A landscape with many valleys, sampled at points; each row gives a point and its height.
A ball rolls from a point to the lowest of its 3 nearest points, and stops where none of them is lower. Distance is the straight distance between rows; heights are no part of it.
Z_812: [142 165 117 182 121 122  94 138 122 155 105 126  97 105 135 161 123 114
  98 170 139 132 139 137 156 120 118 135 108 131 180 125 113 101 135  77
 145 110 121 101 117 101 145 101 137]  height 36.4
Z_339: [168 122 122 110 135 119 127 125 134 108 162 124 149 126 152 119 119 137
 136 120 124 178 148  99 112 149 149 143 140 142  81 117 108 117 112 155
  97 159  90 116 179 142 125 157 139]  height 20.7
Z_139: [ 92 106 162  93 138 130 165 124 135 125 125 132 176 168 114 103 123 140
 137  99 128  82 110 132 123 144 131 135 118 131  66 107 142 167 130 179
 107 108 140 159 121 136 128 140 135]  height 22.9
Z_85: [ 90  88 136  75 115 144 177 116 154  88 134 150 172 167 124  93 147 150
 140  83 127  76 111 105 133 122 141 150 137 109  84 111 139 147 106 184
 122 116 136 158 138 157 109 146 137]  height 28.1
Z_286: [115 100 105  58  87 145 151 101 148  61 154 153 165 172 130  97 177 146
 156  94 132  99 129  85 117 124 152 151 159  98 108 116 123 126  90 168
 123 126  96 162 155 158  94 170 134]  height 78.4
Z_860: [122 163 121 235 159  95  44 140 123 160 118 147  59  82 130 166  76 129
  93 133 133 131 100 144 128 122 118  74 128 172 173 165 172  89 161  93
 131 167 170  99 119  99 191  35 125]  height 26.6
Z_18: [175 121 123 108 120 126 119 123 136 108 160 119 153 135 151 105 117 146
 142 126 129 182 163  91  99 145 153 141 150 144  88 120 112 113 117 140
 106 172  72 118 180 153 114 170 139]  height 28.9
Z_21: [144 122 134 102 152 120 142 117 124 124 145 129 155 131 144 124 110 132
 133 123 130 146 127 109 128 140 136 145 124 125  73 112 112 130 122 182
  85 137 113 122 159 132 130 153 138]  height 58.1
Z_204: [132 165 114 178 114 123  93 139 112 147 116 127 101  98 128 157 133 118
  91 175 141 118 122 150 145 120 123 122 110 123 174 144 119 107 139  85
 149 101 136 104 100  91 154  98 127]  height 13.1
Z_351: [161 138 110 189 100 134  74 145 124 142  53 127  61  96 153 154  79 123
 148 126 152 156 184 104 152 105  96 121 112 178 200 124 125  93 144  54
 137 171 116  87 151 114 132  67 151]  height 53.8
Z_588: [ 51  68 143  78 118 157 205 142 161 113 144 156 171 187 111  82 174 158
 134  77  87  66  97 140 137 114 150 161 137  86  99 115 135 188  98 154
 157  81 130 196 120 175  85 156 136]  height 35.1
Z_756: [ 95 100 155  86 132 135 170 114 145 109 125 139 175 171 119  97 124 147
 134  90 128  79 109 120 125 136 133 146 125 124  68 109 140 154 122 183
 114 114 140 157 135 151 122 145 136]  height 20.4
Z_750: [ 87 100 159  91 130 140 172 120 148 115 128 140 177 174 109  94 128 148
 135  90 122  75 103 131 129 137 130 142 120 127  69 108 146 164 126 175
 118 109 140 163 124 148 125 140 136]  height 21.9
Z_450: [ 64  83 160  86 121 142 187 136 154 113 134 148 175 189  98  84 151 155
 130  81 104  67  97 142 133 131 138 147 120 116  84 112 144 182 109 158
 147  93 141 185 118 162 113 141 136]  height 33.4
Z_810: [ 50  65 147  76 124 162 214 151 154 120 160 160 169 185 104  83 188 161
 137  81  82  70  90 149 137 115 156 166 138  71 103 118 134 198 103 149
 161  68 128 206 121 173  83 167 138]  height 37.4
Z_837: [160 146 123 213 122 108  46 108 132 167  69 130  50  95 140 159  49 118
 146 137 155 155 175 110 109 110 108  86 113 197 198 121 158  88 186  51
 130 194 134  82 139 109 145  42 149]  height 64.6
Z_727: [142 132 133 118 162 111 142 119 116 149 135 117 147 121 146 147 115 116
 132 140 127 150 132 122 135 140 128 138 118 121  87 108 109 134 128 163
  95 127 112 114 154 116 132 150 132]  height 71.7
Z_226: [105 115 164 101 141 120 159 123 124 144 126 123 168 165 103 114 122 130
 137 113 120  90 108 139 116 153 123 127 118 127  68 110 137 175 139 180
 101 104 146 152 109 122 133 140 132]  height 27.7
Z_612: [156 112 117  49  93 156 143  89 153  68 146 129 156 186 143 107 194 143
 192 114 131 115 148  71 110 110 142 156 162  86 126 109 121 108  93 135
 123 140  45 168 158 181  59 209 139]  height 16.7
Z_527: [114 119 153 102 151 116 151 115 126 141 127 118 167 155 117 119 116 126
 135 125 132 104 116 139 116 144 127 135 119 127  64 109 133 159 140 185
  94 116 137 139 122 120 133 147 135]  height 33.5
Z_613: [146 156 116 224 121 110  48 132 136 155 100 138  63 103 127 159  82 135
 114 145 154 130 153 126 126 118 112 102 111 175 191 135 149  89 163  62
 135 155 137 102 119 111 159  56 153]  height 46.6
Z_595: [ 82  58  99  62  90 152 188 126 137  81 163 156 172 161 119 110 209 153
 173  86  91  72 111 110 113 100 154 163 168  65 118 107 118 177  89 176
 134 112  89 176 134 163  79 185 119]  height 22.1
Z_957: [160 140 101 172 108 125 101 159 117 149  75 111  88  88 168 162 120 111
 145 140 126 175 169 111 164 121 110 135 118 150 183 117  97 107 111  64
 142 151  98  95 155 114 120  99 133]  height 39.4
Z_801: [141 161 119 215 115 119  60 136 132 148 103 137  72 105 126 158  95 130
 104 154 152 124 148 130 141 113 112 114 108 163 194 138 134  90 147  60
 137 136 129 101 112 111 160  68 151]  height 48.5
Z_58: [156 143 118 201 106 127  65 132 132 141  61 133  55  97 146 153  69 126
 142 128 160 151 184 103 136 105  99 108 113 185 201 120 134  85 162  51
 131 172 124  88 137 116 136  59 155]  height 51.5
Z_472: [141 112 118  73 109 135 137 107 148  67 155 142 160 165 141  95 143 144
 139 102 146 132 142  79 117 134 148 144 151 125  89 119 123 115 102 166
 113 142  99 140 165 155 110 166 141]  height 56.7
Z_786: [100  93 126  69 110 136 164 109 151  76 136 151 165 164 128  92 149 144
 141  82 133  83 116  99 131 123 142 149 143 113  89 114 132 140 104 183
 113 123 128 152 151 154 111 153 135]  height 30.7
Z_460: [169 125 113 138 126 117 114 146 122 147 133 104 140 101 166 144 119 127
 147 145 104 203 163 108 122 143 144 143 139 146 113 112  91 125 110 117
 109 174  75 103 183 134 118 141 126]  height 31.1
Z_250: [ 76  73 124  71 103 152 189 123 155  86 143 158 168 168 123  89 173 152
 146  74 106  69 107 115 136 109 146 157 145  83 101 110 135 166  97 170
 140 103 128 174 141 162  90 157 133]  height 37.9
Z_220: [149 116 112  67  99 140 134 102 152  68 163 137 158 168 141  90 143 146
 143 109 143 135 145  83 106 135 152 146 153 127  95 119 124 111 104 157
 111 144  86 144 168 160 103 171 139]  height 45.5
Z_733: [186 111 122  39 103 175 155  91 141  70 135 116 138 168 167 109 194 140
 215 112 127 136 158  64 108  92 122 164 157  89 133 110 108 104  90 112
 122 160  39 164 175 197  42 236 136]  height 6.9
Z_337: [123 163 120 197 127 122  83 142 115 138 131 139  87  88 117 150 116 132
  71 151 148 117 110 159 139 113 116 107 120 144 177 167 139 102 145  95
 150 116 166 100  91 102 175  72 127]  height 59.7
Z_113: [138 108 106  56  87 148 139  90 151  64 154 144 161 182 139 101 186 145
 174 114 136 114 143  78 108 118 151 149 162  96 120 116 122 107  94 150
 121 133  66 166 157 171  76 191 136]  height 24.4
Z_533: [167 124 121 125 126 115 119 136 122 132 148 114 148 118 161 134 116 132
 140 135 112 195 157 102 117 148 143 138 144 141  95 117 102 124 114 137
 102 167  79 107 180 138 121 153 126]  height 23.3
Z_421: [180 120 126 112 117 131 109 125 141 114 155 117 155 134 150 102 117 150
 147 135 127 191 171  90  95 143 155 147 151 150  93 114 117 111 121 124
 111 183  61 123 184 154 104 174 134]  height 48.7
Z_787: [ 75  98 168  95 127 131 174 128 144 120 129 136 176 186 102  94 136 144
 132  91 115  71 101 139 128 143 134 139 122 129  72 112 146 178 118 170
 123 103 149 171 119 149 123 137 136]  height 24.5
Z_107: [154 144 114 149 136 115 113 141 111 164 107 115 114  96 157 172 126 107
 127 159 119 166 149 125 161 126 121 144 111 121 147 111  92 115 114 102
 126 125 105 100 148 107 126 126 135]  height 36.6
Z_56: [124  94 106  52  81 150 145  93 146  67 156 146 167 186 132 107 202 139
 178 112 127  98 136  82 106 117 150 151 165  83 120 110 121 122  88 157
 120 128  68 169 150 167  73 190 132]  height 30.9
Z_632: [166 140 112 192  96 134  63 141 123 129  49 120  60  90 159 149  69 119
 161 126 153 157 188 101 141 102  88 112 116 188 200 124 127  89 150  47
 133 188 123  76 148 112 127  58 148]  height 64.4
Z_74: [ 97 139 139 135 165 129 156 146 112 153 137 132  91  89  78 127 110 103
  77 143 139 124  89 191 145 126 112  94 112 123 175 171 147 133 152 115
 178  81 232 113  53 109 159  89  92]  height 26.3
Z_309: [165 124 119  83 101 139 123 109 146  76 166 135 154 160 142  92 136 148
 142 116 140 154 160  82 101 141 156 148 151 132  92 121 121 101 114 144
 111 156  75 136 172 161 105 179 138]  height 40.7
Z_734: [ 59  55 125  68 119 164 212 151 145 108 167 158 165 167 109  89 196 162
 156  79  76  74  91 138 125 102 158 171 152  53 112 111 125 203  96 166
 148  81 111 193 129 167  76 182 129]  height 36.9
Z_489: [123 112 148  90 149 120 154 117 130 119 135 133 162 145 135 118 111 131
 135 110 137 115 118 117 128 141 130 139 125 123  66 106 124 141 124 189
  89 126 132 131 144 131 129 149 143]  height 43.9
Z_378: [135 160 115 233 131  99  41 134 131 153 113 144  62 101 130 162  84 132
 103 141 148 134 130 134 119 121 119  86 119 176 182 146 161  91 162  74
 131 163 153 104 116 109 176  45 140]  height 41.6
Z_294: [106 136 123 123 139 115 164 138  90 144 130 114 110 101  96 139 141  98
  96 142 120 127  99 178 125 144 107  92 119 100 152 147 133 165 158 133
 150  80 208 120  69  95 151 111  94]  height 23.8
Z_775: [124 165 115 168 124 122 114 136 109 132 128 130 100  88 115 147 135 115
  78 165 143 117 112 169 137 124 122 113 116 119 168 161 130 114 145 106
 157  99 163 102  86  92 161  96 110]  height 90.2
Z_254: [ 97 119 139 117 149 100 176 140  87 151 131  97 134 139  85 136 142 103
 123 111 100 121 103 174 115 164 101  85 122 101 117 130 145 204 162 156
 127  91 195 148  76 107 152 126  99]  height 14.2
Z_832: [114 157 125 167 135 127 113 144 106 131 135 133  85  79 109 140 118 118
  70 153 141 118  97 171 133 120 119 108 114 129 172 175 139 111 146 110
 160 102 191  93  75  98 173  80 105]  height 55.5
Z_585: [124 146 136 126 144 111 141 120 107 167 122 108 149 121 119 153 132 105
 122 156 122 129 115 152 126 144 124 126 115 105 105 118 119 152 146 153
 104  99 137 125 112  90 134 142 127]  height 24.8
Z_484: [106 164 144 218 194 111  67 146 126 173 125 141  63  67 119 156  68 131
  82 129 128 120  77 163 144 114 113  79 123 167 162 181 175  96 151 113
 140 153 196 103  87  97 190  39 104]  height 24.3
Z_777: [ 69  98 168  98 127 134 177 134 139 121 128 129 179 194  96  93 138 148
 128  83 110  73 102 149 123 149 135 131 117 135  72 115 151 191 122 165
 128  96 148 181 109 156 132 134 136]  height 27.4
Z_458: [106 152 146 190 170 130  99 149 119 145 138 143  76  73 101 135  90 131
  74 141 140 113  85 175 139 111 115  97 114 155 166 188 159 104 148 113
 154 124 205 102  65 112 183  58 105]  height 26.5
Z_2: [135 157 125 134 142 113 130 124 107 172 120 108 133 111 130 160 133 102
 110 175 129 139 125 151 140 134 127 130 111 102 132 117 107 129 137 127
 120  97 126 113 118  83 132 138 127]  height 46.7
Z_238: [153 146 120 212 115 121  55 130 131 150  73 140  55 102 139 160  70 128
 139 140 154 144 175 111 133 108 102 104 109 184 200 121 140  84 163  55
 133 168 126  95 130 118 146  57 155]  height 45.4
Z_160: [122 156 117 130 128 114 144 126  94 153 126 107 128 108 110 155 142  96
 103 165 123 128 107 170 121 144 119 110 115 103 134 145 120 156 152 130
 131  89 169 119  88  81 148 124 105]  height 24.6
Z_591: [139 157 120 145 143 116 119 131 113 170 113 113 123 106 137 167 131 103
 113 173 123 139 128 146 153 131 128 135 109 108 143 121 106 121 131 113
 125 102 118 110 118  93 134 131 129]  height 43.6
Z_50: [ 90  77 106  59  85 152 173 112 143  67 151 156 167 164 129  99 191 145
 157  83 112  77 112  96 119 107 150 160 160  80 106 112 125 149  95 171
 132 119 103 164 142 165  86 169 131]  height 15.3
Z_633: [147 151 114 186 113 124  83 148 126 152  89 130  82 101 143 162 109 117
 119 156 142 143 161 127 166 111 108 135 102 140 190 117 112  92 132  61
 144 126 118 100 131 108 137  94 146]  height 38.0
Z_809: [ 95 122 156 118 140 106 162 132 104 146 129 103 165 167  92 124 133 117
 132 110 105 104 106 165 109 166 112 104 120 123  82 118 140 201 155 165
 111 100 164 162  94 118 149 133 116]  height 26.4
Z_150: [ 90 154 163 189 199 131 101 142 122 178 135 139  74  74  90 132  72 119
  78 137 132 115  77 186 153 114 117  84 109 169 161 187 167 102 151 117
 154 125 219 114  48 108 182  43  99]  height 17.4
Z_603: [132 166 117 203 116 120  69 141 120 141 119 137  83  95 121 156 112 129
  84 159 148 115 130 146 141 117 115 118 112 145 183 155 135  95 145  78
 147 118 145 100 101 105 166  77 131]  height 51.6
Z_422: [ 69  83 150  79 118 146 187 127 157 101 130 155 173 176 115  88 147 155
 135  80 117  67 104 127 130 126 139 152 132 109  86 109 140 162 108 170
 139 100 135 180 128 160 103 145 140]  height 32.0
Z_562: [139 146 129 126 156 110 135 125 109 164 122 112 139 107 142 157 126 106
 127 160 121 151 129 138 147 135 123 140 112 111 109 112 104 134 130 136
 105 115 118 111 141  99 129 141 136]  height 47.8
Z_158: [102 135 127 125 150 120 165 140  95 145 130 119 102  96  86 134 130  96
  89 140 130 127  97 181 136 134 108  93 117 107 165 159 145 154 154 122
 167  75 223 115  56 104 157 101  91]  height 30.8
Z_662: [172 124 123  71 101 154 121 101 160  72 154 132 152 175 148  81 144 148
 160 123 140 150 169  74 102 123 151 152 151 122 105 119 125  92 114 125
 124 156  59 150 177 170  80 200 144]  height 29.4
Z_396: [193 121 130  61 107 177 132 102 160  75 136 115 134 161 157  78 153 150
 173 122 133 153 173  67 102 105 131 162 149 110 120 113 124  90 110 104
 132 175  46 150 187 175  58 220 141]  height 24.7
Z_755: [127  95 105  44  85 152 146  88 147  77 154 144 166 184 135 119 208 141
 194 116 121 101 138  86 108 109 149 150 166  78 126 105 117 124  88 153
 119 129  51 173 148 178  62 202 124]  height 34.4
Z_599: [115 155 132 194 150 129  95 148 112 142 136 141  80  71 113 137 105 130
  67 145 148 115  95 174 137 113 117 103 118 151 173 185 151 100 145 110
 155 120 196 101  74 109 180  61 111]  height 31.5
Z_820: [125 164 112 159 120 118 116 131 107 150 124 118 112  98 117 156 144 110
  86 178 137 128 117 164 142 131 124 122 110 110 162 145 120 122 141 105
 149  94 147 105  94  83 154 110 118]  height 48.2
Z_768: [114 144 119 124 137 110 161 136  91 146 127 104 125 107 100 147 146  96
 102 146 119 130 101 178 117 147 109  99 121 100 137 145 129 164 152 138
 144  78 193 121  77  86 152 122  95]  height 17.2
Z_842: [162 120 115  60  94 147 128  96 155  65 160 132 155 175 143  87 155 144
 152 117 144 138 159  75 105 131 153 147 158 117 103 118 126  99 104 140
 122 147  69 152 171 168  88 186 140]  height 32.1
Z_108: [133 106 125  81 123 132 148 112 141  77 152 144 162 155 138  98 131 142
 134  96 140 128 129  89 121 137 146 143 145 128  79 116 127 126 104 177
 105 136 111 135 160 147 119 155 138]  height 40.6
Z_80: [ 88 108 164 109 135 117 169 124 125 136 128 113 177 172  98 112 131 134
 133 102 115  86 104 154 112 160 124 120 117 133  70 112 146 190 140 173
 107 106 149 164 107 131 139 138 127]  height 34.8
Z_650: [148 157 118 228 129  99  43 111 137 168  88 136  54 102 132 164  59 124
 134 141 152 141 152 122 112 119 116  80 115 192 194 128 165  90 181  60
 130 180 142  95 134 109 159  41 150]  height 73.0
Z_771: [117 160 124 199 136 120  85 143 115 138 136 139  85  78 113 146 108 129
  67 148 149 113 104 163 137 117 120 102 116 150 176 174 145 100 142  96
 151 121 176 101  84 100 180  66 115]  height 42.7
Z_765: [130 160 114 235 144  88  33 134 128 163 116 143  57  91 127 172  73 129
 103 138 134 133 111 140 119 126 119  70 122 176 178 156 172  87 167  87
 129 164 163  98 122 104 188  34 131]  height 34.3
Z_410: [136 164 118 158 127 116 117 132 111 163 116 115 119 104 131 164 142 108
 103 178 130 132 129 153 147 131 120 127 109 109 149 131 109 121 137 105
 134 100 130 105 107  86 142 124 124]  height 47.4
Z_702: [178 122 121 134 108 128 102 139 138 145 136 104 152 106 163 126 114 134
 154 149 105 207 171 101 104 146 152 143 154 157 107 113 101 117 115 112
 112 192  61 115 188 143 106 155 126]  height 90.6
Z_763: [129 110 112  64  96 138 146  98 149  60 154 152 161 170 135 100 166 144
 144  96 141 118 134  80 118 131 150 145 156 112  99 121 127 118  96 163
 119 134  94 149 158 159 100 170 135]  height 71.3
Z_87: [166 139 100 179  82 137  78 149 119 133  44 115  75  91 166 153  92 114
 153 129 145 163 180 100 152 116  98 121 123 179 196 121 109  92 136  50
 137 180 108  86 157 113 122  75 143]  height 73.1
Z_261: [121 155 114 136 126 119 138 134  97 143 124 113 118  94 110 146 144 102
  91 162 128 120 105 172 125 134 119 104 118 108 151 158 128 143 149 118
 151  87 179 109  81  88 154 112 103]  height 36.3
Z_267: [121 101 134  78 125 131 156 110 144  84 145 149 166 157 135  99 130 140
 137  88 138 105 120  98 125 132 140 150 137 125  76 116 130 136 107 186
 103 127 124 139 154 148 118 151 138]  height 20.0
Z_943: [113 159 128 233 176 101  55 144 121 163 123 143  60  74 126 164  72 130
  85 130 129 128  85 151 138 115 113  79 130 171 166 171 172  96 158 107
 137 165 188 106 103  99 195  39 114]  height 22.8
Z_177: [122 159 129 223 142 113  58 146 121 147 126 142  70  87 118 158  96 137
  77 135 141 116 101 152 128 114 119  93 118 164 175 162 157  93 151  95
 139 140 173  97  99 107 191  49 125]  height 7.0
Z_780: [150 146 119 141 151 111 125 137 114 168 121 110 129 100 152 166 126 109
 129 164 120 166 143 128 154 132 121 141 112 116 132 109  94 119 120 122
 113 121 105 104 145 104 129 135 131]  height 38.9
Z_214: [174 120 123  89 111 140 116 110 153  83 160 128 152 159 146  95 128 149
 143 124 137 165 161  85  97 145 155 149 150 142  92 117 120 103 113 138
 112 161  70 136 175 161 101 175 139]  height 36.5
Z_374: [122 161 120 182 124 126  97 144 116 132 132 130  89  82 110 144 122 120
  73 152 150 113 105 164 137 117 121 111 114 134 174 173 132 107 141  95
 156 110 169  96  87 100 176  79 119]  height 79.7
Z_634: [ 89 164 169 196 219 125  89 142 133 192 136 137  78  83  92 134  62 120
  82 141 123 115  74 194 151 117 116  71 109 179 153 190 172 105 151 117
 153 129 215 115  42  97 181  40  91]  height 23.1
Z_524: [ 96 147 155 166 187 136 126 146 122 159 139 138  82  80  83 120  85 118
  70 140 136 115  85 194 145 111 114  92 108 159 166 189 160 110 146 112
 167 101 222 108  47 112 175  62 100]  height 21.8
Z_994: [ 70  52 107  68 104 156 201 139 143  95 163 160 166 159 122 105 203 158
 167  76  86  72 100 119 122 100 155 170 158  60 113 111 119 187  92 175
 143  97 105 183 131 163  74 181 124]  height 28.2
Z_270: [151 141 108 172 116 126  99 153 120 156  85 115  89  95 160 161 116 110
 129 152 131 165 162 118 166 120 104 142 112 136 179 115  98 104 114  71
 140 137 102  99 147 114 126 106 136]  height 36.2
Z_986: [146 157 116 158 136 118 112 140 116 166 105 115 109 100 148 168 129 106
 120 170 128 150 143 136 161 122 116 143 109 116 160 116 100 111 124  87
 130 114 107 100 131  96 129 122 133]  height 39.3
Z_905: [168 140 119 205 112 125  61 126 127 143  60 127  53  92 147 152  55 122
 155 126 160 158 185 103 128 102 100 100 113 193 202 126 142  91 172  55
 129 192 131  79 142 113 136  52 156]  height 54.7
Z_246: [172 112 127  42 100 168 148  87 147  73 142 123 144 179 157 105 189 140
 211 122 129 130 156  69 110 100 131 164 156  85 130 103 115 101  91 121
 128 150  36 165 167 191  49 231 139]  height 13.9
Z_463: [159 140 106 164 120 122 106 158 118 160  94 106 103  92 165 167 124 106
 140 150 119 177 162 118 168 124 113 139 119 138 166 112  92 115 108  84
 133 143  97  99 159 112 120 116 131]  height 31.9
Z_415: [181 117 127  44 101 169 148  87 152  74 141 117 142 174 153  98 177 139
 191 117 133 136 161  70 111 102 132 155 155  91 134 113 120  91  96 119
 127 152  43 162 174 184  51 226 139]  height 16.8
Z_6: [131 136 136 119 155 107 144 116 110 163 125 115 149 128 128 147 122 107
 130 155 120 130 123 143 131 142 120 134 110 107  93 109 114 147 144 161
  98 112 128 123 126  96 130 150 128]  height 38.6
Z_607: [103 125 130 116 149 103 175 140  89 150 129 109 122 118  89 136 138  96
 107 123 111 134  97 176 121 155 103  86 121  93 135 138 142 186 165 144
 141  77 212 137  69 104 149 121  95]  height 15.2
Z_138: [169 122 107 145 108 119 103 151 127 158 120 103 143  97 170 146 122 123
 156 146 103 207 163 111 119 142 148 139 145 153 121 109  98 120 114 102
 117 180  66 104 188 133 107 144 117]  height 48.4
Z_998: [127 159 121 142 131 116 129 126 103 155 122 112 125 106 118 154 144 102
  98 172 128 123 116 167 132 138 123 115 116 105 147 138 113 134 147 116
 136  92 154 116  96  80 142 123 115]  height 29.8
Z_696: [163 120 115  58  96 155 134  90 158  64 154 132 153 182 140  90 167 147
 162 120 140 131 157  74 106 125 151 148 157 110 114 115 126 100 101 134
 126 145  59 156 169 170  77 198 141]  height 26.1
Z_517: [183 124 131  89 107 149 114 113 157  91 153 121 150 152 150  82 123 153
 145 131 137 167 173  80  86 130 151 156 147 140 100 118 122  99 123 118
 123 174  51 139 186 167  89 192 137]  height 29.9
Z_340: [105  81 102  50  83 151 159 100 140  73 157 146 168 178 128 111 213 142
 185 103 112  87 123  92 107 109 153 155 166  76 120 114 119 138  85 163
 124 124  71 173 142 169  73 189 125]  height 34.6
Z_988: [149 148 113 204 112 128  70 142 129 147  80 132  67 104 139 158  92 122
 126 143 157 143 168 117 158 106 101 127 109 164 194 124 127  86 142  51
 141 148 120  96 129 115 141  74 151]  height 39.5
Z_470: [110 138 131 119 141 104 164 132  92 152 126 102 136 121 101 144 147 101
 112 135 109 125  99 173 112 160 110  94 123  97 122 141 132 184 156 147
 129  89 189 135  79  91 145 129  99]  height 9.8
Z_444: [172 128 101 150 116 116 110 156 119 157 111 103 130  94 174 154 127 116
 153 146 105 205 164 111 135 140 136 139 140 151 128 108  86 124 105  99
 123 171  75 101 179 126 117 133 121]  height 32.7
Z_785: [177 122 126  58 102 163 135  90 156  68 143 125 146 177 150  84 161 144
 178 123 141 138 164  71 104 117 142 159 155 109 123 114 123  90 108 122
 126 157  47 163 173 174  68 211 143]  height 21.0
Z_530: [166 124 115 134 138 112 120 141 123 145 139 111 139 108 164 144 120 121
 142 138 110 196 153 108 129 143 143 140 137 138 104 112  93 125 112 137
 101 167  86 103 176 132 122 150 130]  height 24.9
Z_411: [160 133 108 152 127 115 112 153 117 157 104 104 123  90 169 164 126 112
 144 149 110 190 162 114 150 134 125 139 127 136 146 114  86 119 105  97
 122 154  89  93 170 120 116 127 125]  height 27.6
Z_649: [113 116 155  96 148 125 158 114 130 127 128 131 166 155 120 110 110 130
 136 107 133 105 114 126 121 142 127 142 116 125  67 109 137 152 130 189
  92 116 139 141 132 134 133 147 141]  height 37.2
Z_485: [162 135  97 164 105 125 102 162 115 151  85 101 106  90 170 162 123 107
 152 142 112 190 170 115 154 126 116 136 130 150 168 113  87 112 108  73
 137 160  89  93 170 117 113 112 123]  height 37.3
Z_933: [ 94 160 158 202 204 117  79 143 125 174 132 140  70  68 105 148  67 126
  78 138 127 115  78 178 149 113 113  81 119 172 161 185 171  97 150 115
 147 145 208 107  67 100 188  42  96]  height 21.7
Z_412: [104 150 141 169 166 139 122 144 115 141 136 138  79  70  95 131 100 115
  68 143 145 114  90 184 142 116 116 100 109 145 169 182 151 113 145 110
 169 103 217  99  62 110 175  71  98]  height 24.0
Z_46: [129 124 149 103 154 115 153 116 125 136 127 120 161 137 129 133 112 124
 135 126 130 119 115 123 129 135 126 139 119 118  72 111 120 146 129 183
  89 119 131 130 137 125 133 148 132]  height 49.0
Z_185: [155 114 118  84 117 135 132 112 140  76 162 134 158 154 144 100 134 142
 140 108 139 149 146  90 113 140 147 145 147 133  82 120 118 114 107 162
 102 150  97 135 174 156 116 166 138]  height 47.6
Z_430: [ 97  85 119  60  96 150 174 117 147  70 145 156 168 170 127  93 171 146
 148  79 125  79 111  97 124 117 143 154 153  95  98 113 129 144  95 177
 129 114 119 160 147 163  99 157 133]  height 25.3
Z_937: [147 114 131  93 140 123 140 118 132 100 153 130 156 140 143 116 120 137
 132 109 137 142 131  97 122 144 141 144 135 131  76 115 119 128 113 179
  93 141 110 122 163 145 125 155 139]  height 56.2
Z_740: [190 127 129  79 102 164 124 104 164  84 146 122 146 160 152  74 132 157
 157 130 140 164 180  70  95 115 142 160 151 129 112 114 128  90 119 112
 126 170  47 146 183 174  78 207 141]  height 26.8
Z_464: [ 88 143 152 148 181 133 144 144 117 158 137 142  90  86  73 120  96 107
  73 146 141 122  89 195 152 120 119  92 112 145 169 181 157 120 150 110
 174  90 235 111  48 118 168  76  95]  height 24.1
Z_731: [ 56  92 164 103 125 135 186 147 143 121 140 138 175 210  91  84 159 157
 124  76 101  68  97 157 130 145 137 138 121 122  75 123 147 195 115 147
 147  84 151 194 112 165 120 137 137]  height 33.2
Z_971: [161 129 122 130 150 112 129 133 115 146 137 115 139 109 160 147 121 117
 136 140 117 182 143 110 137 142 133 141 124 134 101 110  94 126 112 144
 101 148  97 102 166 123 128 147 132]  height 25.4
Z_409: [182 121 127 116 111 138 106 126 148 122 149 110 156 127 154  99 109 151
 147 141 120 196 177  93  95 140 155 150 150 150  99 110 114 108 125 113
 114 189  49 125 190 155  94 174 135]  height 12.3
Z_69: [116 134 150 108 145 112 155 115 113 156 125 117 165 146 113 135 124 118
 132 135 118 109 113 145 114 153 124 121 113 119  76 115 128 165 151 177
  91 105 145 137 109 107 136 143 124]  height 10.0
Z_300: [126 158 116 147 124 119 126 132 104 145 126 115 116  98 113 155 143 107
  92 172 132 120 114 168 133 133 122 112 112 108 155 150 118 129 142 112
 143  88 160 110  89  78 152 110 111]  height 40.4
Z_531: [115 139 143 114 143 107 152 120 105 160 124 101 156 138 107 144 137 109
 127 142 121 116 109 157 113 154 121 114 117 113  89 117 128 173 155 163
 100 101 156 139  99  94 142 136 121]  height 17.3
Z_990: [103  97 140  76 119 134 167 120 145  90 135 151 169 165 126  95 133 143
 137  87 132  90 114 109 132 126 135 148 132 120  77 110 135 143 108 184
 111 119 135 145 146 150 117 150 137]  height 24.2
Z_22: [106 146 126 147 146 129 144 144 101 138 135 126  95  80  94 132 127 107
  79 148 141 121  96 185 136 127 116  98 111 120 169 174 138 129 149 113
 172  90 215 107  65 102 165  92  99]  height 29.7
Z_821: [159 136 112 139 140 113 119 140 118 154 123 108 131  98 162 159 123 115
 140 148 111 190 150 117 144 139 132 143 129 128 121 108  87 126 105 123
 110 151  92 100 170 119 120 141 130]  height 25.8
Z_217: [ 56  75 161  88 118 148 196 143 155 115 139 145 176 196 101  80 166 154
 127  80 100  68  99 147 138 129 143 149 124 107  87 114 142 189 106 156
 153  85 139 190 118 167 104 146 139]  height 34.0
Z_251: [ 80 151 170 176 202 134 110 143 128 175 143 139  80  85  75 122  77 116
  78 147 133 118  79 201 149 116 118  82 110 172 160 191 167 105 144 110
 164 110 229 115  39 112 179  53  91]  height 16.5
Z_538: [158 144 108 187 102 130  83 154 122 144  68 124  75 101 155 160 104 117
 135 135 148 150 172 112 161 111 101 129 112 161 198 120 117  94 133  53
 145 150 107  92 142 117 131  82 147]  height 42.4
Z_416: [111 136 145 114 145 107 158 127 101 150 129 100 157 146  96 139 136 107
 127 127 112 113 102 165 104 160 115 104 117 112  96 125 132 189 154 162
 108 101 166 147  88 100 146 139 112]  height 20.5
Z_537: [119 151 134 121 140 106 144 122  99 160 125 101 147 121 108 152 139  96
 121 155 120 122 105 163 115 153 124 111 118  99 111 126 121 165 157 154
 114  93 154 125  96  83 141 138 110]  height 20.6
Z_689: [ 78 106 171 114 135 117 172 141 118 127 131 119 174 191  91 101 142 141
 128  88 106  86  99 161 112 159 123 118 118 134  70 123 151 206 135 161
 123 100 155 175  98 143 143 133 125]  height 39.2
Z_291: [132 134 147 109 158 113 145 118 119 150 124 114 156 129 132 142 115 115
 134 132 127 131 120 128 133 140 127 139 119 117  76 109 117 144 135 171
  90 119 129 121 136 112 130 150 132]  height 64.8

Where does a ball stop that starts at each point below?
Z_517 -> Z_733
Z_775 -> Z_470
Z_422 -> Z_267
Z_484 -> Z_251
Z_662 -> Z_733
Z_300 -> Z_470
Z_613 -> Z_177
Z_842 -> Z_733
Z_771 -> Z_251
Z_2 -> Z_463

Call two points neighbours if one is among the 3 nearest of the other. Go from one point of each pair to the other, from neighbour to neighbour, staying as low as possible. Name the highest point that can't be avoided.
Z_733 and Z_69 -> Z_340
Z_204 and Z_756 -> Z_633
Z_409 and Z_177 -> Z_214
Z_251 and Z_69 -> Z_158
Z_339 and Z_409 -> Z_18
Z_470 and Z_69 -> Z_416
Z_267 and Z_756 -> Z_990
